A landscape with many peaks, sampled at points; each row gives a point and its height.
A climber steps from a point to whichever of its 2 nearest points has the largest rise for the distance, and stops where none of them is higher. Distance is the straight distance between rows; heights are no part of it.
suv height 12.6: [117  66 126 102 117 138 152 128 136 132 132 139 176 141 164 137  99 127
 137 170 139 112  75 204 114 111  32 118 144 166  69  88 138 144 112 108
  88 129  81 125 127 154 135 181 150 196]
Tar height 33.1: [ 92 111 184 126 153 108 117 136 115  91 145 118 105 121 148 124 100 134
 161 192 103  92 175 161 154 169 159 133 170 114 144 106 133 109 103  81
  82 141 149  67  74 151 148 108 115 124]
vogug height 10.6: [119 110 182 206 116 172 101 147 154 169 132 135 172 172  74 106 120 101
 160 152 114 139 182 200 147 134 138 115 142 173 147 133 144 163 127 166
 137 156 113  94 182 106 105  79  91 141]
kome height 19.8: [165 147 167 109  89 158 129 113 130 117 151 128 132  90 122 124 142 146
 128 141 151 144 144 103 120 142 126 153 133 119 121 142 146  94 130 132
 149  84 134 127 136  68 118 110 157 104]
loke height 9.9: [129 149 158 186 151 164 114 127 165 164 103 107 145 180 125  83 126 122
 173 159 119 105 139 175 112 123 191 109 143 171 142 136 138 164 143 129
 131 192 141 100 147 106 137  91  93 165]
luzep height 19.9: [120 107 136 109 190 111 155  94 113 138 119 110 161 113 101  54 128 174
  74 175 120 134 123 135 153 169 148  91 180 111  49  99 112  92 110 147
 133 148 141  86  83 110 182  66 168 126]
selez height 18.3: [164 108 102 111 113 135  91  93 152  95 145  80 112 161 112 128 151 150
 124 110 101 115 128 134 177 131 140 135 181  91 180 114 128  87 116 103
 132 127 114 109 164  92  75 163  64 176]
bifir height 37.1: [113 121 117  75 143  71 126 121 123  93 159 111 149 109 166 117 114 135
 147 129 124 114 132 136  93 118 155 141  80 109 167 126 147  65 137  98
  86 182 160 130  58 119 115 132 106 161]
Didez height 47.4: [103  80 137 138 167  83 143 118 128 186 112 156 122 203 109 120 101 100
 158  67  95 159  83 150 167  99  89  87 144 151 112  70 140 189 131 127
 168 140 117  87 136 135  77 115 127 138]
pav height 6.2: [146 143  94 128 134 129  67  87 164 163 120 113 140 151 141 120 164 149
 132 133 112 140 129 132 201 203 115 157 127 118 183 125 139 127 165 118
 119 107 125 108 144 115 126 113 117 102]
mog height 42.1: [125 195 135 117 103 115 112 162 117 112 130 119 110 127 195 189 136 108
 129 127 103 113 160  88 114 169 193 185  76  86 164 164 132 102 102 144
 109 117 155 147 164 152 151  79 122  75]
visu height 23.7: [136 113 117  89 142 106 170 106  90 110 136 167 147 132 165  80 108 160
 102 174 134  98 110 132 116 138  81 115 136 135 114  93 125 167 140 120
 122 149 137 130  56 176 139 116 149 121]
deko height 6.3: [140 147  36 126  90 107 166 132 124 114 168 168  89 159 151 181 147 122
 113 128 112 102 133  78 138 133 129 144 191  61 186 159 115  95 134 110
 106 125 121 122 149 104  90 140  72 118]
rirot height 34.7: [120  96 163 157 142  96 127 110 123 126 130  79  95 127 111 104 139 114
 185 182  79 110 166 149 175 179 171 100 159 131 113 113 174 105  89 132
 149 121 134  78 103 123 120 117 123 155]
tefep height 38.6: [154 182 139 123 121 114 176 141 148 116 136 159 117  98 158 157 173 112
 130 126 151 115  99 123  52  73 135 160 132 105 143 175 165  83  63 113
 127 127 114 159 170  93 164 165 125 103]
ril height 33.0: [148 159  75 101 161 108 140 120 138  90 129 133 156 140 168  73 123 142
  98 140 165 114  91 111  63  70 142 142 152 107 147 125 130 109 120  66
  67  90 135 159  82 163 156 191 101  86]
bevuf height 39.0: [145 127 107 125 165 110 150  74 165 122 101 116 133 132 139 134 106 118
 122 124 138 120 130  73 145  90 175  66 119  89  85 148 142 113 189  90
 149 136 138 160 122 117 137 152 161  84]
noz height 53.7: [114 163 117 164 141 127 155 149 114 159 170 159  48  72 158 136 160 145
 133  76 153 120 107 146 140 134  97 158  96 140 121 137 162 122  79 189
 184 159 122 132 150 142 138 113 144 101]
sed height 51.0: [113 141  89 141 147 122 170 158 118 138 122 150  56  46 159 163 163 160
 118  57 158 111  91 157  88  83 122 111 110 135 130 168 117 116  79 138
 155 162 139 175 138 154 135 178 112 115]
tubaz height 39.2: [142 124 123 122 149 155 121 109 147 113 105 143 166 139 144 116 107 130
 110 101 156  95  90 117 101  87 127  91 138  86  83 131 116 160 170  96
 133 123 135 151 109 110 108 162 133 100]
Pena height 17.9: [116 116 167  83 129 152 117  99 106  89 103 116 163 153 159  93 111 131
 141 154 138 140 130 145 143 101 129 116 124 141  74  82 101 108 121  90
  94  98 119 123  96 114 164 173 172 161]
Nolob height 37.7: [113 124 181 205 136 103 157 127  78 157 152 111 140  85  81 137  96 116
 136 125 155 151 169 155 126  98 213  55 100 167  83 127 146 130 134 131
 152 155 144  95 133  77 161 110 168 104]
mun height 33.3: [130 189 147  98 147 129  86 135 154 120  82 158 119 122 167 160 120 150
 125 101 134 164 101 154 111 132  91 144  86 126 155 129 113 133 140 100
 119 120 151 144 132 165 113 140 139 121]
Lifaz height 48.4: [157 139 153 119 106 153 120 203 128 110  92 178 211 148 115 135 146 173
 114 113 139 147 107 160  52 112 120 149  39 128 204 137 171 154 107 135
 130 154 103 155 159 110 133 102 104 138]
zomi height 34.4: [168 141 127  96 174 129 183 161 162 136 111 131  82 156  61  87 159 126
 129 146 149 117 139  58 108 115 105 151 128 115  93 152 146 163 150 162
 186 120 142 143  83 109  51 150 123 129]
Nur height 33.2: [150 136 148 142 137 157 135 150 117 126 126 142  87 111  54  92 154 122
 115 143 147 128 138  85 142 137  80 150 170 136  59 109 110 165 130 177
 175  75 111 141 113 102  73 103 129 111]
zifo height 34.5: [116 133  82 115 172  71 131 123 119 120 125 109 180 128 200 117  98 107
 126 167 146 120 111 142  82  49 161 125 113 122 131 126 159 132 137  65
  56 123 123 142  52 159 157 170 121 113]
zuta height 9.5: [ 95  98 146 120 120 117  76 104 138 121 124  78 111  78 143 162 132 117
 180 107 111 130 112 188 147 136 112  93  94 144 117 124 131  93 109  93
  80 121 134 122 150 141 163 165 146 162]
lareg height 42.2: [129 158  98 110 100 134 134 117 193 124 132 136 160 126 146 147 115 158
  62 166 158  99 105  97 146 127 140 110 157  56 118 184 142  98 201  94
 103 165 143 114 134 124 133 148 112 106]
Doru height 19.0: [171  92 144  80  78 116 176 131  87  86 168 159 173  89 122 127 114 161
 108 162 138 118 161 118 115 121  75 138 119 116  93 134 150 124 111 138
 148 114 119 142 117  75  88 166 182  96]
rodif height 41.3: [ 50  83 109 129 149 116 124 135 103 140 117 135 127 154 123 151  99 130
 125  98  88 131 132 224 162 107  67  60 155 168 102 104 107 125 121  96
 124 160  89 121 112 155  96 158 117 209]
tid height 44.9: [112  93 107 122 151 161 105 144 132 105 120 119  85 100 108 131 138 157
 122  46 150 124  90 132 136 128 117 123  98 122 153 129 103 123 146 158
 170 187 152 183 107 102  92 144  80 166]
porog height 39.6: [145 155 174 183 122 163 169 147 105 134 151 128  87  81  96 141 149  88
 154 135 191  81 139 139  79 117 162 127 142 142 102 151 153 129  78 152
 127 152 130 131 160  92 199 135 135 117]
gad height 49.7: [ 96 137 111 111  82 179 100 121 112 133 105 117 125  71 162 143 113 166
 122 135 134 147 185  98 152 179 162  89  90  85  96 181 109  65 144 137
 133 122 131 141 134 126 155 127 184 138]
damu height 20.9: [142 116 149 124 187  96 159 106  79 127 116 141 172 150 124  60 152 158
  95 181 103 143 151 143 142 143 143 108 179  91  46 105 145 128  89 121
 163  85 151 109 126 139 131  52 169  74]
sibu height 37.6: [138 163 133 111 103 117 145 184 157 170 128 153 139 167 113 180 163 119
 136 138 115 168 162 115 115  85 135 134 104 105 179 196 191 104 144 115
 115 132 108  84 183  86  59 159 144 116]
moge height 18.9: [109 130 155  80 159 114 158 113 118 112 108 127 204 148 132  39 113 132
  81 180 131 138 106 117 148 135 125 121 169 140  50  86  93 103 120 131
  76 107 129  86  81 141 193 118 167 145]
Fub height 29.4: [115 136 207 139 144 154 110  88 132  62 100 152 119 139 109  77  95 131
 157 138 162 105 151 158 103 112 147 152 200 137 137 102  99 153 123 100
 145 128 148 142 106 130 149 119 135 101]
rino height 16.1: [166 159 169 123  83  95 161  93 110 113 187 159 137 126 161 143  90 118
 105 113 112 151  98 161 131 118 138 137 141 147 131 154  98 186  78 143
 132 102 164  94 146 171 133 129 141  66]
zadit height 5.1: [137 126  54 112 207  99  86  94 145 164 101 146 162 137 169 124 150 189
 136 165 108 160 128 139 123 119  84 125 103 114 188  81 142 102 153  81
 121  86 100 135  99  67 113 130 129 115]
Mugam height 9.2: [114 150 145 183 143 139 135 126 137 143  79 134 127 154 133 118 146 126
 154 151 117 129 151 144 137 144 144 116  94 171 174 154 133 149 123 155
 186 157 108 155 127 151 149 118 108 148]
mip height 27.6: [ 86 157 228 134 123 145 116  96 173 103 108 141 155 161  78  91  67  91
 139 143 157 125 140 129 106 134 138 164 154 153 145 110 113 189 156 107
 136 145 131 154 120 153 161  68 166 120]
zol height 36.3: [164 151 171 119 120 144 137 189 131 139  93 162 142 167  89 130 170 112
 151 135 112 167 174 122 100 109 135 139  90 128 150 147 140 152 111 138
 161  98  90 112 123  85  61 161 130 145]
vufe height 6.7: [145 169 135 132 131 149 108  96 198 144  99  87 168 141 138 149 162 154
 152 159 140 105 103 123 177 156 112 125 127 106 174 158 173 148 146 115
 143 137 118 114 176 147 183 155 105 122]
Zorum height 9.4: [137 142 109 152 105 111 116 132 152 170 131  76 100 114 134 199 181  94
 138 133 117 107  89 172 154 138  73 137 184 122 132 151 130 130 107 109
  99  66 100  97 164 158 161 159  85 150]
Nura height 22.8: [145 109 101 160 137 100 165 123 115 141 142 162 144 150 122  71 145 154
 102 184  92 106 118 135 128 184  86 118 122 160 157 100 136 172 137 197
 146 168 126  98  85 184 122  94 105 142]
Lene height 14.1: [132 104  90 130 110 137 116 128  88 113 139 106 166 112 142 144 104 116
 129 156 112 136 195 142 135  78 160  88 168  88  76 141  79  58 115  77
 113  80 104 122 123  82 103 145 117 134]
luf height 47.1: [ 96  97 118 113 100 147 110 131 125 121 112  86 140 101 151 151 142 147
 119 162  93 103 159 112 201 191 144  94 130 102 122 191 101  76 128 142
 126 151 134 102 101 148 148 153 115 170]
Zabu height 23.6: [102 134 158 166 121 189 112 196 155 178 150 113  79 208  73 172 122  81
 171 100 167 108 129 118 132  94 107 152 119 127 103 145 134 193 132 155
 133 175 110 150 191 120 162 130 140 114]
mez height 5.9: [144 112  93 121  71 111 130 152 132 128 150 107  98 165 133 211 142  81
 148 114  87 118 127  73 160 159 145 135 171  70 160 197 134 108 114 113
 122 109 117 110 163 126 110 161  92 123]
Vudot height 51.1: [132 137 184 131 118 151 115 165 173 118  97 131 178 133 107 126 133 135
 158 129 144 125  70 155  57 123 126 164  42 153 171 129 170 150 129 153
 124 186 144 139 171  88 186 116 126 145]
Moba height 7.9: [163 136 102 122  97 127 122 129 105 125 148 138 139 153 131 127 138 128
  77 131 120 122 101 111 156 152 124 133 165 113 137 107 101 166 142 135
 117  96 120  91 118 169  97 109  66 137]
Navog height 14.0: [126  74 116  96 134  99 167 120 133 141 159 108 191 152 125 129 113 117
 134 159 117 109 131 111 129  80 125  68 129  94  54 125 169 107 133  97
 112 150 126  95 112  82  93 158 146 140]
Gizup height 47.3: [ 99 112  96 167  83 133 114 100 107 131 150  85  81  53 130 124 153 117
 128  88 149 142  83 124 109 150 105 140 116 169 143 141 117 121 135 180
 141 157 152 152 159 158 165  96 144 180]
pof height 58.4: [130 159 170 100 142 127 116 113 171 107 126 133 139 168  88  72  94 130
 104 164 104 160 123 105 170 166 124 192 150 149 135  89  98 167 137 166
 138 115 148 106 126 209 120  70 121 101]
Sofe height 40.7: [148 114  90 144 120  58 159 138 100 103 128 151 136 115 110 225 116 122
  85 132  99 150 168 109 120  98 111 111 175 107 145 131 108  92 144  93
 120  85 117 155 145 102  29 139  86 102]
pog height 17.0: [168 155 169 124  86 151 137  96  94 104 146 122 161 172 180 134 126 146
 147 139 129 114 129 171 114 113 170 122 139 114 136 138 114 173  96 109
 106 130 121 104 162 149 155 144 150  87]
Kan height 5.6: [140 125 115 128 188 138  86  87 183 177 129 150 150 129 141 115 143 150
 133 146 134 152  95 151 147 150  72 148 127 133 148  75 140 144 160 122
 131  94 118  97 111  90 145 110 150  97]
gike height 24.4: [151 129  74  84 165 123 190 138  97  89 118 158  85 121 169 131 106 159
 104 135 124  76 132 100 109 173 121 128 114  89 110 116 102 126 108 118
 127 135 129 160  44 167 117 111 148  86]
Fumu height 38.5: [113 132  90  61 182 134 140 108 170 104 144 140 125 134 137  76 105 158
 135 176 107 115 171 107 122 102 181 148 107  81 147 137 152  53 151  70
 110 160 158 122  49 130 110 137 121 104]
Mevot height 20.8: [174 146 149  96 105 153  90  78 137  91 152  98  87 117  99 104 123 141
 132 101 146 150 122  91 128 128 143 193 155 123 134 137 107 119 123 164
 175 117 148 145 164  78  83 123 131 122]
Fetaf height 15.1: [127 120 103  92 147 127 107 105 152 126 113  82 155 140 104 129 122 110
 130 141  86 160 163 117 185  81 147 103 141  84  71 122 106  26 127  58
 130  50 115 115 105 121 117 155 124 143]
lape height 47.5: [ 96 143 109 133 133 147 142 127 124 155 103 140 114  88 186 146 115 160
 163 139 150 116 177 130 144 145 135  70  73  92  97 183 160  88 111 126
 150 121 133 133  97  77 154 130 202 134]
fom height 44.2: [107 155 137 168 110 129 119 119  97  97 137 112  87 122 161 178 112 126
 117  97 110 126 141  83 153 191 190 178 123 147 161 164  79 147 106 148
 109  94 192 157 171 195 177 107 122  93]
dovez height 47.0: [113 161 141 158 115 124  92 111 121 103 131 129  80 114 122 159 104  96
 142  84 119 136 125 117 109 153 132 184 143 137 158 107  93 177 114 142
 119 112 159 186 157 168 167  80 116  99]
Pagi height 8.0: [ 94 149 103 166 136 116  83 109 126 125  74  58 116 103  99 145 128  96
 126 100 103 155 114 118 123  94 163 102 148 128 132 143  70 113 151  96
 118 105 149 177 141 167 163 145  93 161]
Runu height 25.8: [141 153 204 135  67 195 143 138 154 106 143 147 156 183  35  82  78  95
 129 112 125 150 145 169 106 107 151 137 136 150 148 119 102 204 130 156
 143 154 115 121 152 143 134  92 156 113]
Boda height 21.8: [148 136 157 128  90 183 102 130 120 142 152  58  97 142  84 113 133 111
 139 107 159 133 107  99 129  99 149 173 144 158  81 168 121 145 144 193
 155 150 138 131 156  66 124 150 156 122]
pubaz height 39.3: [135 113 203 174 175 128 127 158 112 147 130 135 105 129  70 132 118 134
 131  99 158 140 144 160 133  84 176  95 101 181  99 119 121 154 139 153
 163 171 145 129 154  86 111 152 151 109]
sar height 57.4: [104 124 145  79 135 144 103 108 180 105 104 116 102 142 175  99 157 132
 163 129 116 121  95  99 183 190 119 180  78 114 161 109 135  96  94 169
 154 159 137 138 158 149 183 117 165 139]
duvup height 11.0: [116 131 120 136  89 126 116 112  93 151 122 105 191 144 185 148 149 128
  98 146 138 152 103 132 164 134 109  97 138 139 110 146 122 166 138 131
 107 111  97 122 148 208 169 157 155 146]
zosel height 40.9: [125 104 145 139 164 125 150 129 106 163 111 181 140 150  84  98 110 145
 108  85 151 157 129 167 146 108 147  68  67 205 115 121 107 184 144 162
 180 193 149 132 120  91  93 123 168 126]
nani height 15.3: [180 117 172  93  66  89 137 105 109 116 191 120 143 145 136 158  83 124
 100 108  97 153 104 123 137 117 173 136 157 105 114 153 114 137 111 126
 124 122 159  69 158 101  76 142 140  93]
Ganep height 25.3: [137 155  72 125 149 135 149 144 124 130  95 122  65 101 170 163 133 133
 100 103 115  99 114  86 149 201 112 146 105 101 117 146  95 124 108 153
 147 113 125 164 125 185 144  80 137 103]
lib height 42.8: [105  84 117 158 126 143 106 141 120 151 144 173  97 112 114 127 106 131
 127  79 124 113 120 140 140 142 106 107  87 151 126 127 109 168 154 171
 160 192 146 141 103  95  85 108 126 144]
vug height 50.5: [ 94 122 123 168  83 147 126 130  88 165 165 149  70  66 130 139 170 121
 125  56 148 142 105 150 119 117  91 140 103 164 131 148 116 141  81 174
 155 153 106 166 223 171 182  95 174 144]
gufi height 45.6: [158 135 126 118  96 150 112 175 111 101 110 175 153 135 139 143 130 128
 105 107 127 129 133 129  78 143 126 147  80 114 198 124 110 157 138 160
 127 140 121 159 112 140  86  49  83 115]
sov height 48.1: [ 91 114 106 132 136 180 130 151 116 100 108 142  76  72 104 142 143 140
 117  70 149 109  96 171  75  95 107 122 143 148 123 146  70 116  93 129
 136 167 132 179 131 136 151 171 106 166]
Feg height 29.3: [118  78 170 105  86 140 157 184 114 134 135 126  92  75  86 132 150  90
 145  88 144 132  95 133  74 126  89 133  96 176  92 132 143 111 101 171
 114 149 130 113 130 126 138 142 146 178]
fol height 50.6: [ 81 143 137 127 139 138  91  86 125 131 112 136  98 150 149 122 132 102
 128  76 131 136 102  75 138 173  96 158  97 140 168  67 114 166 160 110
  95 109 135 167 157 200 179 103 147 114]
meze height 38.4: [162 153 174 155 124 113 206 170 107 125 173 142  94 115 102 154 156 114
 126 124 178 112 145 143  84 107 165 171  97 150 146 163 169 121  63 164
 151 162 131 125 162 102 139 169 131  90]
bolu height 42.4: [126 119  70 153 130  57 132 127 132 163 103 102 106  39 113 166 129 122
  70 132 114 158 103  77 113 156 141 107 117 151 118 166 146  75 199 136
 133 123 173 132  95 143 123 107 114 131]
kikan height 27.2: [ 89 161  61 116 160 114 122  93 139 119 128  94  96  89 164 147 136 171
 112 102 114  92 127  89 193 211 146 177 131  93 153 124 110  78  96 104
  88 109 142 168 170 157 207 176 134  56]
mera height 44.7: [107 125  88  96  99 183 135 116 187 144 123 110 141 118 128 140 147 115
 124 180 103  97 142 117 172 133 131 102 134  62 104 218 136  53 157 112
 135 158 123 118 136 123 149 167 126 153]
Dud height 41.2: [157 145 136 172 138 139 173 143 102 141 111 110  74  82  75  95 162 103
 180 108 180 131 155  83  90  89 171 102 105 145  98 106 146 116 106 163
 142 113 131 145  98  66 171 134 163 137]
Zepe height 44.6: [ 88 118 125 178 117  92 103 117 120 159 119 113 131  29 115 141 146 124
  99 125 124 155  95 126  96 162 129 133 109 193 143 131 114 118 175 176
 130 133 165 138 105 164 149  74  95 168]
pum height 27.4: [110 134 128 109 127 124 143 127 114 163 160 177 129 152 130  87 126 109
 155 134 116 180 131 170 109 110  84 140  88 196 127 103 137 166 118 156
 129 140 119  99 116 128 104 112 154 146]
poma height 8.8: [ 94 107 132 143 116 127  75 134 115 101  75  88 111  63 121 154 149 105
 166  88  91 160 134 140  95 121 158 110  81 136 174 125  90  80 109  85
  80 110 119 171 146 144 190 147 122 187]
Doki height 50.7: [ 77 100 145 119 159  93  92 103 163 156 108 100 106 221  64 113  86  89
 138 113  93 143 101 105 155 130  72 149 172 147 102  78 130 196 162 136
 181 150 124 131 121 131  94  81 130 163]
Fafes height 11.7: [138  89 135 180 126 168 129 157 143 167 191 108 112 121 118 153 151 109
 142 148 159  71 157 164 154 163 108 138 160 137 110 131 156 137 107 158
 121 134 105  86 162  98 119 129  73 137]
luma height 31.1: [128 150 100 131 159 110 144 104 130  82  93 112 148 163 182  83 104 131
 108 127 148 126  77 109 123 109 161 129 196 132 135 109  90 140 107  83
  82  73 136 139 136 185 177 203  94  92]
seto height 28.3: [113 128 180 102 137 147 162 174 146 163 137 170 113 152 110 139 128 101
 157 116 146 122 119 156  82  87  81 123  87 177 106 125 150 159 119 133
 110 160 113 101 119 120 140 163 164 157]
kizet height 44.5: [116  89 102 134 176 118 131 123 118 153 122 127 142 190 136 121 128 163
 123  86  94 121 101 209 191 122 112  75 166 143 106  72 136 161 111 108
 179 156 103  87 127 139  68 133 104 148]
ruz height 16.0: [113 127 116 103 147 108  72  73 145  82 120 119 121 130 124 137 120 153
 122 111  98 175 172 119 189 117 164 108 139 100 154 113 105  32 137  65
 119  75 131 130 129 109  86 163 139 118]
vuv height 42.7: [187 138 126 151 109  99 154 131 106  95 143 166 159 136  90 152 123 132
  86 119 124 133 175 108  99 108 158 118 166 123 148 128  99 135 134 136
 161 108 136 153 165  93  38 111  90  85]
Vol height 35.3: [164 144 155  93 161 165 136 187 177 136 103 172 133 147  87 123 171 128
 154 130 145 130 117  77  78 119  84 165  91 115 140 129 169 164 126 154
 154 105 130 142 114  90  81 143 111 140]
zeg height 13.2: [103  92  84 145 134 169  96 161 101 146 133 130 167 110 139 120 132 148
  95 155 120 108 167 154 139 122 117  72 152 117  85 139 106  86 143 114
 127 129 116 129  86  72  94 133 101 174]
boluf height 30.5: [112 109 142 140  87 123 137 152  84 132 153 150  89  84  93 127 126  93
 147  98 142 147 143 128  80 120  83 141 142 145 107  89 116 112 108 158
 122  88 108 102  86 102 113  99 125 186]
baf height 6.8: [148 115  49  96 124 135 167 166 127 136 159 154 102 169 131 121 177 112
 149 115 120  84 147  87 115  83 135 114 125  68 161 141 149  93 120 105
 115 156 100 137 105  99  94 153  78 147]
dag height 35.8: [133 109  65 106 155  60 156 111 115 140 138 125 179 134 156 128  98 136
 116 157 129 162 115 135  92  73 138 100  63 138 153 120 174 112 168  92
 107 177 126 138  71 118  94 147 137 150]
kam height 31.8: [146 113 108 152 118 137  98 154  79 127 161 141  50  75  76  99 128 120
 148 104 148 127 153 101 112 145 117 169 152 139 106 102 122 117  99 173
 161  82 118 115  92  99  53  83  96 136]
Dagel height 43.2: [115 168  99 142 127 170 118 114 114 144 121 110  60  81 136  92 123 108
 158  84 168 125 125  93  96 108 183  94 115 108  97 136  99 106 121 128
 131 155 144 151  94  89 189 121 160 175]
kodep height 54.2: [137 128 159 104 115 138  85 124 164 120 101  91 111 173  85 108 107  94
 143 157 102 164 110  86 161 143 111 175 146 148  90 119 133 182 176 187
 172 132 147 114 104 131  93  94 142 145]
veb height 26.1: [ 81 105 159 125  94  95 126 108 145 160 176 183 134 112 119  87  92  78
 112 118 115 183 147 139  92 117  74 150 103 184 176 120 137 130 125 146
 116 137  90 128 127 162 133  59 129 172]
vab height 22.6: [144 119 130 169  94 153  90 177 111 173 184  77  68 168 103 160 148  87
 151  66 150 121 110 105 129  94 182 154 124 122 114 171 134 186 141 174
 147 170 122 112 207  82 121 152 134 109]
mag height 10.3: [121  85 110 117  89 105 102 117 130 133 114  83 171  98 147 184 180 144
 120 119 107 133  86 145 159 132  81 103 128 143 137 150 140 111 138 122
 114  90 112 128 179 156 146 181 104 157]
kife height 11.2: [108  83 158 184 158 148 123 148 151 170 156 146 101 152  82 109 117  96
 178 156 124 107 173 144 174 149  82 153 155 166 131 117 168 169 115 182
 158 149 111  95 156 110 116 106 115 127]
Vufa height 40.8: [114 105  58 145 128  89 152 113 132 130  97 110 144  67 125 163 117 139
 103 135 104 140 123 100 143 107 116  73 100 111 130 166 138  88 174 113
 161 128 121 155 109 142 124 145 125 118]
lofis height 23.4: [144 111  68 135 104 104 158 123 119 154 158 146 121 105 162  65 161 114
 110 165 123 125 107  80  98 180 135 138  96 139 154 140 159 135 149 195
 133 167 139 119  79 164 139  68 109 142]
Figed height 8.5: [143 135 113 148 124 135  80 151 184 166 102  68 160 177 120 159 165 112
 118 143 118 116  72 160 206 164 118 108 191  88 120 124 118 143 153 102
 107  90 111  79 133 154 155 128  88 174]
kegob height 24.5: [122 160 166 154  91 191 131 158 141 145 144 138  99 204  72 101 110  97
 128 123 137 134 149 107 132 118 115 153 143 152 105 156 120 240 152 167
 165 168 109 141 156 166 119 101 171 108]
Tuzas height 36.2: [112 117 179 186 139  99 167 137 102 142 123 110 172 119 117 105 126 114
 156 189 117 113 181 150 124 118 182  55 133 147  85 120 161 128 102 125
 165 132 129 114 103  97 143 118 141 137]
kelo height 31.4: [101 101 181 148 166 129  89 124 122  73 104 148 136 107 140 106 103 147
 153 165 131 106 179 182 126 158 121 154 171 136 156  61 134 122 134  84
  98 100 123 135  81 133 157  96 117  98]
pada height 18.1: [156 127 174 117  66 160 158 151  58  73 136 164 167 132 146 116 127 138
 114 133 135 121 153 159 117 127 116 120 143 128 106 138  72 169 115 140
 137 104 117 148 119 120 112 150 146 113]
guvov height 54.1: [117 128 169 104 119 145  71 130 175 111 115 124 110 127 156 116 152 112
 173  97 133 106  76 143 126 130 143 180  60 123 156 116 155 146 115 167
 153 203 152 146 180 117 157  97 146 148]
Bizus height 34.9: [139 181 139 127 114 136 113 161  91 120  83 176 133  99 162 145 113 132
 126  89 154 148 102 177  58  70 141 126  89 138 141 145 106 166 132  97
 116 117 110 171 125 127 124 138 154 109]
nakot height 26.2: [126 158  76 127 141 110 153 105 133 133 133 119  85  78 165 189 115 169
  97 142 133 105 139  46 155 219 121 177 140  97 140 134 132  74 104 136
  94  59 144 161 154 148 175 112 154  65]
sefiz height 24.2: [138 134 109 125  91 116 113 121  89 124 148 131 132  99 154  81 150  98
 105 131 137 158 127  52 112 168 150 166  65 176 150  87 119 118 146 187
  81 104 130 135 107 175 175  74 127 129]
nezom height 25.1: [129 107 174 128  64 104 116 126  95 115 169 150 118  96 126  97 120  71
 139 107 101 193 121  89  91 130 117 174  83 177 173 101 137 125 103 165
  85 109 103 114 135 201 172  69 158 130]
mes height 14.6: [139 101 158 115 102 108 138 141 116 150 157  99 141 116 111 158 114 100
 134 115 114 138 128 129 133 110 160  76  96 130  83 174 151 119 144 123
 113 154 135  69 138  87  79 157 159 129]
rarul height 11.8: [ 96 121 131 138 100 126 109 110 114 125 118 105 216 126 183 143 104 142
 118 190 151 121  95 209 129 133  83 143 145 155 107 131 140 141 129 107
  66 142 113 130 153 168 183 159 156 165]
selu height 19.7: [165 123 108 105 122 106  95  89 164  92 137  93  89 126  88 147 119 144
 102 109 110 157 113  79 135 133 110 194 196  91 163  89 105  90 153 122
 138  89 146 137 149  69  75 133  87 112]
goro height 54.0: [ 91 141 133 107 144 127 113 104 150 124 109 163 106 183 130  96 108 136
 118 104 101 152 120 105 153 190  91 164  96 174 186  77 105 161 162 137
 119 147 131 148 106 200 109  79 128 142]
devip height 40.4: [136 198 137 121 115 115 120 124 141 131 143 134 128  94 203 140 166 120
 145 162 151 105 152 130  83 132 172 168 123  90 156 159 152  96  82 112
 103 117 143 128 159 124 195 109 126  81]
lika height 28.9: [123 153  92 113 143 110 120  94 169  97 136  94 106 121 148 112 116 168
  96 115 125  90  56 121 153 170 123 150 172 100 151 131  84 127 114  91
  86 116 150 126 160 151 193 196  93 110]
gep height 12.4: [132  96 127 132 144 186 125 172 120 174 166 128 135 152 134 146 130 122
 154 138 134  85 165 190 135 124 145  77 148 148  72 126 131  94 115 146
  90 152 122  93 152  78  95 153  99 177]
linok height 37.0: [148 143 112 139 114 181 129 171 115 125  84 166 148 163 111 133 141 143
 120  78 160 127 104 126  91  80 124  77 108 115 116 154  96 182 152 109
 140 124  87 166 147 111 114 183 130 144]
mav height 45.5: [ 77 141 135 151 152 144 135 102 146 179 104 123  80  77 142 123 107 130
 189  97 152 140 138 152 113 117 129  82  80 142  97 135 143 105 126 137
 132 136 154 111  97  88 175 129 183 150]
sifur height 16.9: [139 117 170  90 167 124 129  83 120 122 108 136 135 150 161 123 103 133
 165 112 133 161 138  80 151 129  92 119  93 140 107  44 115 131 137 105
  98  64 127 129 107 153 151 137 185 106]
fir height 7.5: [139 163  99 166 144 160 103 144 175 125  64  91 161 172 135 128 145 146
 154 160 134  89 106 175 197 162 107 109 209  98 170 139 168 145 104  85
 125 106 100 123 144 163 170 171  86 120]
fop height 8.7: [137 165 146 169 132 108 135 130 128 106  84 101 133 121  96 130 150 128
 126 131 129 134 114 136 110  96 159 116 147 156 126 133 111 146 138 140
 165 126 129 136 141 158 115 148  80 163]
Mivep height 21.7: [158 124 122 112 174 112 175 111  99 105 148 137 157 114 110 104 103 186
  67 183 111 112 185 118 158 181 140 151 170 112  81  94 115 123 114 125
 123  45 154 100 100 146 112  51 184  29]
Muzi height 17.1: [134 146  89 107 164 114  99  79 123 109 150 100  97 154 153 114 134 179
 114 119  94 134 141 144 202 133 172 134 175 120 169  77 120  81 110  78
 127  99 108  89 133 136  83 146 113 125]
kegom height 38.9: [138 133 103 123 134  96 127 173 138 137 133 151 161 151 102 203 136 142
 123 134 124 134 183 122 140  69 110 122 145 102 177 152 170  90 141  78
 115 108 104 112 162 111  29 163  91 104]
gero height 13.4: [108  34 146 120 160  97 174 133 122 134 120 119 179 157 132 139  86  92
 165 167 103 106 101 156 125 111  67  67 147 125  53  80 156 122 125  85
  92 136  98 121 104 112 153 151 128 171]
lavul height 7.3: [161 100  78 112  94 123 108 161  97 165 176 141 165 154 138 117 161 116
  92 120 132 119 119  94 102 110 121 120 117 110 149 109 134 130 156 123
 111 118 101 113 102  83  64 119  66 154]
tula height 40.0: [113 111  68  66 142 129 154 113 138  92 113 140 179 149 148 131  78 154
  95 178 129 104 152  99 118 104 137 128 125  51 122 167 156 107 189  68
 101 155 150 145  68 138 120 146 123  93]
kep height 22.7: [167 116 124  83 151  81 153 113  73  95 148 154 191 136 163 115  90 165
  72 159 137 130 146 131 137 124 131 142 131 135 101  73 121 150 142 118
 119  91 148 122  91 173  87  93 143  62]
nas height 43.1: [190 151 116 119 119 117 150 133 139  74 105 153 116 144 132 162 131 162
 105  89 139 126 151 107  58 113 142 145 114 118 203 124 116 121 154 104
 135 117 136 188 146 113  53 105  89 108]

For each start below, name the point where the climber stops.
Zabu | noz
nakot | gad
lofis | sar
tefep | pof
Pena | gad
Tuzas | noz

For each start below, name every point that the climber comes to, in order.
Nura | visu > gike > Ganep > nakot > kikan > lika > luma > ril > zifo > dag > bifir > Fumu > tula > lareg > mera > luf > gad
Boda | vab > Zabu > kegob > Runu > mip > Fub > kelo > Tar > rirot > Tuzas > Nolob > pubaz > zosel > lib > tid > sov > sed > noz
kam | Nur > zomi > Vol > zol > sibu > kegom > Sofe > vuv > nas > gufi > Lifaz > Vudot > guvov > sar
